The views of a scene show one set of named points, each view turned or mirrored, shifted and resized as a whole, with a little noise and some points left out.

Scene 1
View 1
Bemis: [-21 -18  40  -5  20 -14  21  -7   2  -8  26  16 -13 -35  12  -6  -5  -3
   9  22  11  -2  21 -19]
tamo: [-14 -11  23   3  -9   1  20  -5 -11  -1  19  -7  -3 -18   4  24  15 -15
  19   5 -14  -6  -6  -5]
kab: [-12  22  30 -14  30  -6  16   6  -3  -3  10  -6 -21 -15 -21  30 -17 -17
 -12  -7  16  -6 -10   9]
sor: [-18 -35  -3  -2  -2  -4  23 -38 -21  -5  29  10   6 -36  13  27  -9 -13
  45  22  -6  20  19  11]
Fov: [ -9 -19  50  -1  25   8  -1   3  10  -8  21  34  14   1  20  16   3 -20
  30  33  14  18 -18 -11]
dol: [-15  13  42 -10  36 -11  30  11   6 -12  11  -2 -28 -27 -26  27 -13 -21
 -11 -11  19 -17  -5   4]
Pusa: [-17  -8  16  -2  -6  -3   2 -16 -16   8  22   3   5 -12  23   4   4   3
  11  24  -8  17   6 -14]
zoz: [-12   0  13  -5   4   7  -5 -13 -15   6  18   0   6  -4  13  24  -4  -6
  12  18  -1  21 -10   3]
Fubaz: [-17   9  33  -3  -1  -6  10   3  -8   2  16 -10 -10 -14   5   2  13  -2
  -9   7  -6  -7  -3 -18]
tonir: [-16 -23   7  -3   5   0   9 -26 -15   0  26  12  11 -20  19  24  -7 -10
  33  26  -2  23   5   3]
puzon: [-20   1  32  -9  24 -16  31   0   0  -8  19  -3 -28 -38 -18  14 -11 -12
  -6  -4  10 -16  12  -2]
kude: [-10  21  27  -3  -4   4   1   8 -13   9   7 -18  -6   4  -3  22  12  -9
 -11   0  -8  -2 -21  -5]
gogu: [-22  27  59 -10  23 -24  21  22   8  -1  12 -11 -41 -30 -12 -18   4   5
 -44  -5  12 -31  10 -32]
bola: [-17 -11  39  -5  16   3 -14  -5  -1   5  24  26  12   0  34  -8   0   2
  11  42  10  27  -2 -23]
Lim: [-29  -3 -12 -15  -5 -17   3 -37 -33  12  29  -7 -10 -33  24  -6 -23  21
  -1  25  -1  25  37  -5]
kiven: [-18   9   8 -11   8  -6   7 -15 -20   6  17  -8 -12 -17   2  14 -14  -1
  -4   7   2  11   8   4]
sav: [ -8  15  34  -6  20   6   2   7  -2   1  10   3  -2   4  -2  30  -3 -18
   3   7   9   6 -25   3]
View 2
sor: [ 28  13 -25   4 -19  -6  -9 -54  12 -15 -49  17   7 -33  -8   9 -35  18
 -25  58  -2 -32   3  18]
kiven: [ 31  17 -17  22   6  -1   1 -26   4  -9 -12   6  10 -24 -11 -29 -10  12
  -6  -1 -12   0  -6  14]
Fov: [ -6  -9  21  15 -24  -9  17 -27 -22   0  10 -15 -29 -34 -14  34 -31  38
 -21  12  27 -22   7  31]
kab: [ 23   8  -9   4  10  -7   7  -7 -10 -20  12  -5  23 -24 -14 -31   3  19
  -7 -31  14   2 -21   9]
gogu: [-10  21   1  16 -20 -16   2  40  -1  -4  22  -6  19  30 -15 -45  29  12
  22 -56  11   2  -9 -15]
Bemis: [-11  10   2  12 -30 -16   1  -5   2  -1 -20  -3  10   5  -7   5 -13  11
   9  11   6 -22   3  -1]
puzon: [ 12  11 -11  -6  -5 -14  -1  -5  -3 -20  -6  -3  33 -13  -7 -15   3  13
  -1 -13  17 -14 -19  -3]
sav: [ 26   0   2   9   2  -2  10 -18 -14 -14  25  -4 -10 -38 -20 -15  -8  39
 -24 -21  23  -4 -10  32]
Lim: [ 30  29 -24  43   1  -4   2 -37  13   5 -46  13   7 -13   2 -25 -24 -11
  11  31 -53   1  12   6]
Fubaz: [ 12  19  -8  24 -20  -7   0  -3   6   0   9  10 -12  -1 -22 -32   5  32
 -11 -14   5  -4   3  15]
kude: [ 32  17 -13  21  -5   3   1 -14   2  -8  24  12 -18 -22 -26 -46   8  43
 -26 -27   6   3  -4  33]
zoz: [ 29   9  -7  25  -1   3   9 -39  -4  -4  -1   5 -17 -40 -17 -13 -22  30
 -25   9  -5  -5   1  33]
dol: [ 14   3  -6 -15  -2 -14  -1   7  -9 -30  14  -7  39 -17 -14 -22  11  23
  -6 -36  38 -11 -28   1]
View 3
Lim: [ 24 -24  26   3  22  41  16 -11 -39  -5  19  -3   6 -22 -34 -21  10   8
   6   1  18  21 -15   0]
gogu: [-25  20 -18  24  22   6 -15  56 -14 -13   8  28 -19 -26 -31   8 -10  -4
  11  -3   4  -1  14 -40]
Pusa: [ 21 -25  19   9  12  31   1 -10   3 -11   2  -7  -1 -19  -8 -11 -12  -1
   6  -6  13   4   2  -8]
kude: [ 18  -8 -18  21   2  23 -25  13   7 -12 -17  -6  -1 -16  -1 -10 -17 -20
  -5 -21 -13  -6 -10 -20]
dol: [-13   8  -3   0   4 -17  -4  48 -10   6  -3   2 -15 -28 -18   5 -14 -23
 -13 -16 -25  -4   6 -26]
kab: [  1   3  -7   2   2   2  -9  31 -16   2  -4   1  -6 -17 -19  -3  -9 -24
  -7 -14 -22  -1  -1 -22]
Fov: [  6 -18  32 -19  -9   4   2  -8  29 -11  -6  -1 -11  -3   8   4 -32 -18
  15   0   1  -9  38 -11]
sor: [ 20 -37  53 -12  13   7  24 -10   0   4   8 -31  -2 -42  -8 -11 -12   4
 -11  -8   6  10  -3   9]
tamo: [ 12 -17  12  17  11  14  -7  11  18  -9  -7 -21  -9 -37   4  -8 -21  -3
 -13 -20   3  -1  -5 -10]
bola: [ 14 -19  25  -9   2  27   2 -20  12 -14   1   9  -3   5  -5   0 -22  -8
  29   7  17  -2  33 -11]
Fubaz: [  5  -7  -3  22  13  23 -13  17   5 -14  -3   1  -9 -22  -7  -4 -15  -6
   4 -11   6   0   0 -22]
tonir: [ 24 -33  39 -11   6  14  13 -13   4  -1   4 -22  -1 -24  -4 -11 -15  -4
  -3  -7   2   4   5   3]
puzon: [-10   2   5   5  13  -7   1  42 -16   2   6   0 -14 -36 -22   2  -9  -9
 -10 -11  -9   3   1 -22]
sav: [ 11  -7  -3  -4  -9   6 -13   8   9  -3 -16  -6  -5  -6  -2  -3 -20 -30
  -3 -16 -23  -7   9 -16]
zoz: [ 26 -24  13  -4  -2  22  -3 -11   3  -6  -8 -13   1 -12  -3 -12 -15 -18
   0 -13  -6   0   0  -6]
View 4
gogu: [  0 -14 -24   8 -10   6 -21  -7   8  -8   0 -55  47  34  11  -7  30 -18
  32 -28  35 -24 -21  42]
dol: [  3   1 -26   3   8  -7  20  -1 -20 -27  29 -19  31  10  26  -1  18 -38
  19 -10   5   5 -30  45]
tonir: [  8  35  33  -4  -2   8  -1   7 -15 -27  28   7  -8 -28 -15  27 -11 -24
  -1 -12 -14  25 -31 -24]
kiven: [ 11  21  -4  -7  -3   5 -12  -5 -11 -25   2  -7  18 -10  -6  24 -10 -17
  27 -17 -13  21 -28   7]
Fov: [-23  23  34  13   7  15  12  13   7 -26  36  -7 -13 -22 -11 -16   6 -25
 -33   0  -8   0 -16  -6]
kude: [-13  -1  -6 -16  13   3 -15  21  25 -31 -14 -14   5  14   8  -5  14  -5
  27 -15  -1  18 -12  14]
tamo: [  7  11  17 -15   7  -3  -5  25  -3 -26  18  -3  -9   5  13  18  16 -24
  22 -21   6  28 -28  -9]
puzon: [ 15   5 -15   3  -2  -4   4  -7 -22 -17  29 -24  31   9  16  12  13 -36
  25 -20  12   3 -36  27]
bola: [-21  26  36  14  -4  25 -18   0  16 -18  12 -16  -2 -22 -31  -5  -5  -8
 -22 -11  -4  -6 -11 -16]
Fubaz: [  0   6   6  -6   0   6 -18  13  11 -20   1 -21  11  10   4   6  15 -12
  25 -23  12   8 -21   2]
Bemis: [ 10  19  21  14 -13  11  -8  -6 -14  -9  34 -30  20  -3  -9  13  13 -28
   1 -24  20 -11 -31  -4]
sor: [ 26  39  36  -7  -5   0   2   5 -32 -22  41   8  -8 -30 -10  46  -8 -32
   8 -20  -9  30 -44 -30]
Pusa: [  4  20  25 -10   0   7 -21  15   7 -23   4  -6  -5  -7 -10  22   2 -11
  16 -22   2  21 -25 -20]
Lim: [ 27  37  17  -2 -23  14 -37 -22 -18 -12  -5 -10  26 -21 -35  52 -26  -9
  32 -29  -9  16 -37 -21]

Which points are out of place in each view (at most two, in the order of its rows)? Write none if all are in place.
view 1 | kab
view 2 | puzon
view 3 | gogu
view 4 | kude, Pusa

Scene 2
View 1
kabut: [-11  22 -20  15  12  -3 -18  -5  -6  16  17   3 -34   1  -1  19  14  -3
 -36  24   1  -7   3  15]
besif: [-17 -20  17  18  13  -7  -2  25  32  -8  14 -15   2  -3  -6   5   4 -11
  -9  17 -10  -7  20  34]
gepem: [-11 -33  19  26 -14 -54  21  31  47 -20  38 -16   8   3  16 -16   3 -29
  15  43   1 -13   5  41]
Gimo: [ -5  19  20  16   1  -2  -2 -12   2   4  -6  -6 -16 -11 -20  25  26   6
 -35   4 -23 -29  12  21]
Denu: [-24 -11 -23  35  28  -4 -26  13 -20  10   5  -4 -27  28  30  32  -1   7
 -46  -3  19  14 -18  -5]
zif: [ -9 -61  23  34  -1 -47  14  38  31 -15  23 -26   8   1  19 -14   5   2
  18  19  -1  -9   9  25]
geme: [-19 -47  -9  30  50  18 -30  38  -2  16  -3 -25  -9   2   2  11  -7  29
 -14 -12   5  10  20   6]
bevo: [-19 -12   7  17  19   1  -8  19  20  -1   8 -13  -5  -2  -8  14   6  -5
 -20  13  -7  -9  18  28]
riz: [ -5 -28 -10  26   6 -32  -3  20  15   5  31 -14 -19  -2  13 -10   5   1
   5  31   3  -6   8  18]
vute: [-11 -25  17  24   4 -24   6  18  23 -10  13 -19  -2   0   5   5   8  -5
  -6  13  -8 -14  11  26]
tipo: [-11 -32  20  26  13 -13  -1  24  17  -3   4 -20   1  -6  -2   5   8   8
  -3   6 -11 -13  18  22]
boze: [-19  19 -14  19   9 -10 -14   1  -1   6  15   2 -25  15  10  25   7 -15
 -43  22  10  -1  -8  17]
keti: [-15   7 -34  40  -2 -40 -14 -10 -35  11  21  10 -43  34  53  28  11   1
 -49  18  30   7 -46 -13]
nosid: [-32 -40 -25  32  29 -17 -19  44  19   0  33 -12 -10  28  33   5 -20 -18
 -14  25  29  27  -5  18]
saram: [-17 -55  29  27  11 -26  10  49  48 -19  21 -28  18  -4  -1 -16  -2 -11
  19  19  -9  -7  28  40]
tobu: [-10   2  14  23  -9 -28   8   1  13  -8  12  -5 -10   0   6  14  16 -13
 -22  20  -7 -20   0  24]
tonur: [ -6  29  19  17  -9 -13   4 -21  -3   1  -4   2 -19  -5  -9  32  30   0
 -41   6 -21 -31  -2  18]
zerep: [-23  -3  -5  33   7 -21  -7   8  -2  -3  12  -1 -15  25  28  27   3 -14
 -41  10  16   3 -18  11]
fini: [-23 -37  49  27   2 -27  20  35  49 -32   8 -23  25   3   2   5   1 -24
  -2  10 -14 -15  18  45]
Debuv: [-12   6  37  21   3  -3   2  -1   8 -11 -15  -9  -1  -4 -16  31  22   1
 -36  -9 -26 -26  13  25]
gup: [ -2  70  -3  13 -31 -32   9 -45  -5   1  20  22 -39   0  -3  28  36 -28
 -51  41 -10 -33 -17  23]
Rez: [-12 -65   8  33  21 -20  -4  43  21  -2  15 -29   3   1  12 -11  -2  16
  13   6  -1  -1  19  18]
sefud: [ -4  49  36  24 -44 -51  30 -36   5 -21   7  14 -15   1   4  33  39 -27
 -46  23 -18 -44 -23  26]
View 2
vute: [  6 -12  10   3   2   1  24 -18  -7   5  17 -10  -1  17   5  -6  -3   1
  -4   5   5 -31  -2  -8]
Rez: [ -1 -10  17  10   3  -9  52 -28 -10  11  21 -26  -2  16  -6  -5  -8 -14
   2   1  -9 -47 -12  12]
geme: [ -2 -20  16 -10  -8 -15  31 -28   1  25   9 -27  -2  -8   0 -20 -21 -27
  33 -34 -15 -36 -17  -1]
bevo: [ 15 -16  11  -8   5   1   5 -18   7   5  11  -3  -3  13  -4  -7  -3 -15
   8 -10   0 -23  -2  -7]
tonur: [ 20   0   0  -8   0  21 -19  -2  15 -11 -14  -5  -4  24  14  -8  -8   4
   4 -12   7   0  23 -43]
gup: [ 10   3 -12   0   7  42 -49  -6  23  -6 -23  25  -3  22  28  -6   5  38
 -17 -11  25  16  31 -39]
sefud: [ 26   5  -5  -2   3  32 -28   7   7 -25  -9  10  -1  42  28   1   3  34
 -23  15  26   6  38 -59]
saram: [ 15 -16  23   9  11  -7  42 -21  -8  -4  35 -11  -2  29 -23   5   7 -21
 -12  25  -2 -45 -12  15]
tipo: [ 12  -9  14   1   3   0  25 -17   0   0  11 -20  -3  22  -6  -6  -8 -15
   4   0  -4 -31   0  -7]
riz: [ -7  -7   7  16   6   7  24 -29   0  13   8  -3  -2  11   4  -6   0   9
  -9  -2   2 -32  -3  13]
besif: [ 18 -16  14  -4  10   2  12 -16   5   1  18  -1  -3  19  -8  -3   4 -15
   1   1   1 -26  -5   0]
zif: [  3  -6  17  18   6  -6  52 -23 -16   1  27 -18   1  30  -4   0   1   0
 -17  24   2 -47  -4   6]
gepem: [  8 -12  13  19  16   3  30 -22 -10  -6  31   7   1  34  -6  10  17  13
 -33  34  15 -38  -4  14]
Gimo: [ 20  -3   3  -7   3  17 -15  -5  18 -10 -12 -10  -6  24   1  -9  -9 -11
   9 -16   0  -2  18 -35]
nosid: [-10 -31  10  -5   1 -12  25 -36 -16  33  34  10   2 -14  20 -13   3  11
   4  -7  14 -43 -26  13]
tobu: [ 14  -8   4   0   5  13   0 -10   1  -4   5   0  -1  25  11  -4  -1   9
  -9   4  11 -17  10 -21]
keti: [-23 -10 -12  -3 -12  15  -2 -26 -13  33  -7   6   4 -16  65 -25 -15  56
   1 -26  25 -18   6 -33]
Denu: [ -7 -22   0 -19 -10  -3   6 -24 -10  32   7  -6   1 -17  40 -25 -18  16
  25 -33   9 -26  -7 -26]
zerep: [  2 -20   1 -12  -5   3   3 -18 -10  17  13   4   2  -1  34 -15  -5  22
   6 -10  18 -24  -1 -28]
Debuv: [ 29  -7   9 -16  -2   7  -4  -1   9 -13   1 -17  -4  29   1  -8  -8 -19
  12  -7   1  -8  16 -43]
kabut: [  0 -10  -1  -6   2  17 -18 -20  16  16 -12   7  -3  -1  17 -14  -8   8
   9 -30   6  -8   5 -11]
fini: [ 25 -13  19   0   8  -6  34 -10 -12 -12  35 -11   0  36  -9   5   7 -10
 -11  29   8 -41  -4  -9]
boze: [  5 -18  -1 -11   0  11 -17 -21   5  17   2  14  -1  -3  26 -14  -2  17
   6 -22  17 -13   1 -17]
View 3
sefud: [-71 -20  -5  -1   4 -13  -9 -25  -6   4 -26  20  29   9  -7  14  15  22
 -16  25  18 -36 -26  10]
zif: [-17  26   2  17 -42 -11  34  -5  18 -19 -17   7  21 -14  10  20   3 -32
  -6 -24 -27 -11   2   8]
saram: [ -8  37   3   6 -46   4  40  -2  20 -32 -21   9   5 -15  19  25   9 -28
   2 -25 -16 -20   0   0]
tonur: [-51  -8 -14 -14  10   0 -11  -9   1 -12 -16   2  17  -5   1  17   7  17
   4  -3  23 -15 -21  25]
geme: [ -9  33 -11 -18 -18  10  -2  22  21 -25  -5 -24   2 -27   1  25   1 -15
  14 -58  -4  17   1  43]
nosid: [-13  41  -1  -7 -39  -4  -3   9  26  -3  -3   0  -6 -17 -34  29  21  -7
 -19 -49 -32  10   9  18]
tobu: [-41   7  -7  -4 -12  -5   3 -12   8 -11 -15  10  13  -6  -5  20  12   5
  -6  -8   1 -15 -12  13]
vute: [-26  19  -4  -1 -23   0  16  -4  15 -18 -15   4  12 -11   5  21   8  -8
   1 -19  -5 -12  -7  13]
boze: [-39  11 -12 -20  -4  -1 -22  -1  13  -4  -4   5  -1 -10 -29  22  18  21
 -11 -24   0  -1  -8  23]
gepem: [-21  26   4  13 -44 -11  34 -18  19 -17 -18  30  11  -6  -1  23  16 -18
 -15  -9 -25 -23  -2 -12]
besif: [-20  27  -6  -8 -25  10  13  -3  15 -25 -15   6   1 -15   5  25  13  -4
   4 -23   1 -16  -8   9]
Debuv: [-41   7  -8 -13  -4  10   0   2   0 -18 -25 -11  13 -10  16  21   6   5
   9  -9  27 -24 -19  26]
Rez: [ -9  31  -4   4 -35  -3  26   7  22 -25 -10  -4  13 -20  10  24   0 -30
   5 -40 -20   3   4  20]
riz: [-20  15  -8   0 -21 -11  15 -10  24 -20  -2  19   9 -14 -10  20   8 -10
  -2 -29 -22   6   0  11]
bevo: [-23  22  -9 -13 -15  10   4   1  13 -23 -13   0   0 -14   2  24  12   1
   7 -26   4  -9  -8  16]
zerep: [-41  15  -3  -9 -17  -6 -20   7   8   5 -11  -6   9  -9 -26  23  16   9
 -19 -28 -10  -2  -5  29]
Gimo: [-44   0 -16 -18  10   6  -4  -7   2 -21 -15  -1  13 -10   8  18   6  14
  13 -10  25 -14 -21  24]
Denu: [-35  18  -8 -18  -8  -5 -30  18  14   3  -3 -20   9 -18 -31  22  10   8
 -13 -45 -11  16  -1  45]
gup: [-66 -24 -17 -16  20 -12 -21 -28   2  -2  -6  31  11   7 -27  14  20  41
 -11  15  16 -15 -24  10]
View 4
gup: [ 13   9  11 -22   4 -16  -7 -24  -1 -12   3  -8  -8  26 -10 -37  11   8
  22 -15 -14 -13  32  38]
tipo: [  3 -35  13   2 -15  10 -25 -13   6   5   6   2  -1   8  12  11   1   1
  26  13  26  10 -13  -5]
tobu: [ 11 -18  15  -9  -4   0 -18 -10   9  -2   6   0  -2  16   2  -4   2   3
  23   5   8  -2   0  10]
fini: [ 23 -37  25   4 -12   8 -19   7  20   2   9   7  11  18   5  17  -1  -4
  24  28  28 -10 -17 -12]
sefud: [ 31  11  16 -23 -10   1  -1 -13  14 -15   5  -3 -13  30 -11 -24  12  -1
  10  -6  -4 -30  21  29]
keti: [-12  -5  13 -26  19 -12 -30   8   1 -15  13  13 -21   3   9  -5 -15  20
  21 -31 -42  25  -3  23]
tonur: [  2  -5   9 -17 -15  10 -12 -32   2  -9  -1  -4 -15  21   0 -10  10   6
  20  -8   7  -6  15  18]
nosid: [-10 -44  25   2  22 -13 -38  13  10  -1   9  16  14   4   8  21 -17  17
  40   8 -10  28 -18 -10]
geme: [-29 -46  10   1  -6  15 -38 -24  -4   4   0   6  -3  -2  19  29  -9  16
  38   1  17  38 -21 -14]
gepem: [ 31 -38  24   9   2 -16 -20  20  20  10  19   6  19  14   4  -5  -5  -7
  26  30  20  -7 -14  -2]
riz: [  4 -36  13   3   2 -13 -29   2   3  10  16   3   5   4  12  -8  -6   3
  31  10  13  20 -14   4]
Rez: [  2 -49  14   8 -11   5 -33   3   6  12  14   8   3  -1  22  17 -10   0
  28  19  27  23 -31 -14]
kabut: [-14 -17  10  -9   6  -8 -24 -28  -7  -4   0  -2  -2  12   2 -10  -1  15
  35 -10  -3  18  13  15]
Debuv: [  1 -15  13 -11 -21  24 -12 -33   5  -7  -7  -3  -8  21   2  10   9   3
  21   4  20  -9   5   2]
bevo: [ -4 -31  16   2  -5   6 -23 -22   4   0  -1   0   5  15   4  10   0   9
  34  11  19   9  -1  -2]
boze: [-12 -15  18 -13  12  -8 -24 -18   2  -9   0   2  -1  16  -1   1  -3  16
  34  -9 -11  12   9  13]
zif: [ 22 -44  18   6 -10   0 -27  18  16  12  21   9   6   4  17   8  -7  -6
  21  24  25   5 -30  -9]
saram: [ 19 -49  22  14 -10   2 -26   5  16  13  12   4  18  11  11  15  -3  -6
  30  36  37   1 -23 -17]
Denu: [-24 -20  14 -15  12   5 -33 -11   0 -12   1  12 -13   7  11  19 -13  24
  32 -18 -19  29  -7   4]
vute: [  9 -31  17  -1  -9   4 -22  -6  10   3   8   3   3  11   8   5   0   2
  26  13  18   3 -11  -3]
Gimo: [ -2 -13   7 -11 -18  13 -15 -39  -1  -4  -3  -7 -10  19   2  -7  12   5
  25  -2  18   0  13  13]
zerep: [ -5 -16  20 -14   9  -1 -24  -2   9 -11   3  12  -6  12   4  11  -8  15
  27  -8 -16  10  -4   5]
View 5
keti: [  3 -28  -7  13 -15   1 -15   2   7   7  22   1 -19  42  20   7  -2   3
  29  -5 -24  16  45  22]
bevo: [  6   2  -4 -11   1  -4  -5  30  -3 -14  -7 -10   2  12   7  21  23  10
 -15  10   7  16   5   8]
Gimo: [  6   2   8  -3  10 -15  -2  38  20 -19  -2  11 -15  22  15  36  26   5
   0   3  18  22   2  15]
vute: [  5   7  -7  -5   6   8   1  22   9 -12 -10 -10  12  16   0  15  26   5
 -14  11   8   6  12   6]
Rez: [ -2  26 -11  -8  -6  21   2  21  -5 -18 -20 -26  28  12   6   6  18   7
 -19  24  -2   9  25   3]
kabut: [ 12 -17 -10  -1  -7 -11  -9  25  -3  -8   2  12 -16  25  19  26  16  15
   2   3  -2  28  14  21]
sefud: [ 13 -22   5  17  28  -9  -1  19  54   3  16  24 -19  32  -3  28  38  -5
  12 -15  24  -1   4  15]
riz: [ 11   1 -20   5  -8  18   1  15   0  -6 -14  -1  16  22   7   9  20  11
 -13  15  -3  15  21   8]
tipo: [  1  17  -3  -8   3   9   0  28   4 -18 -15 -15  13  14   6  18  22   5
 -14  15   9  11  13   7]
zerep: [  2 -16  -2  -4  -3  -5 -12  16   4   0  10 -14  -9  25   8  11  10   4
   8   0  -9   7  25  16]
gup: [ 23 -37  -7  19  13 -16  -8  19  36   6  15  40 -30  34   8  33  31   7
  14 -15  13  20   3  21]
Denu: [ -5 -10   1  -8 -17  -8 -16  19 -10  -5  13 -20 -13  26  21  12  -1   6
  14   5 -19  18  34  19]
zif: [  1  21 -15   0   3  30   7  14  11 -10 -20 -19  36  16  -6   0  26   2
 -21  19   5  -4  23   1]
tonur: [ 10  -7   4   9  11 -11  -4  29  27 -11   4  21 -19  29  14  34  27   5
  10  -2  15  22   7  17]
geme: [ -9  21   0 -22 -19   0  -8  35 -26 -25 -13 -31   7  12  24  19   3  11
  -9  22 -10  27  25  13]
nosid: [  2 -16 -20 -13 -19  10 -14   5 -23   5   3 -33  13  16   2  -8   3  10
 -11  11 -25   5  34  10]
boze: [ 10 -23  -7  -2  -4 -11 -13  19  -1  -1   9   0 -14  23  13  18  14  11
   4  -2  -5  19  16  17]
Debuv: [  0  10  15  -9  16 -15  -2  40  20 -20  -1  -5 -10  16  10  33  27   1
  -1   3  19  12   2  13]
fini: [  2  13  -5 -10  16  13   3  21  16  -8 -11 -25  25   7 -12   6  33   0
 -25  11  16 -10   7   1]
tobu: [10 -4 -6  3  9  1 -3 21 21 -5  0  3  1 22  2 18 28  4 -3  3 10  7 10 11]
besif: [  8   4  -7 -11   5   1  -1  27   0 -13 -12 -11  10   9   0  17  27   9
 -22  12  11   9   5   8]

Which points are out of place in each view (at most two, in the order of its rows)? Write none if all are in place.
view 1 | fini
view 2 | vute
view 3 | none
view 4 | none
view 5 | tonur, nosid
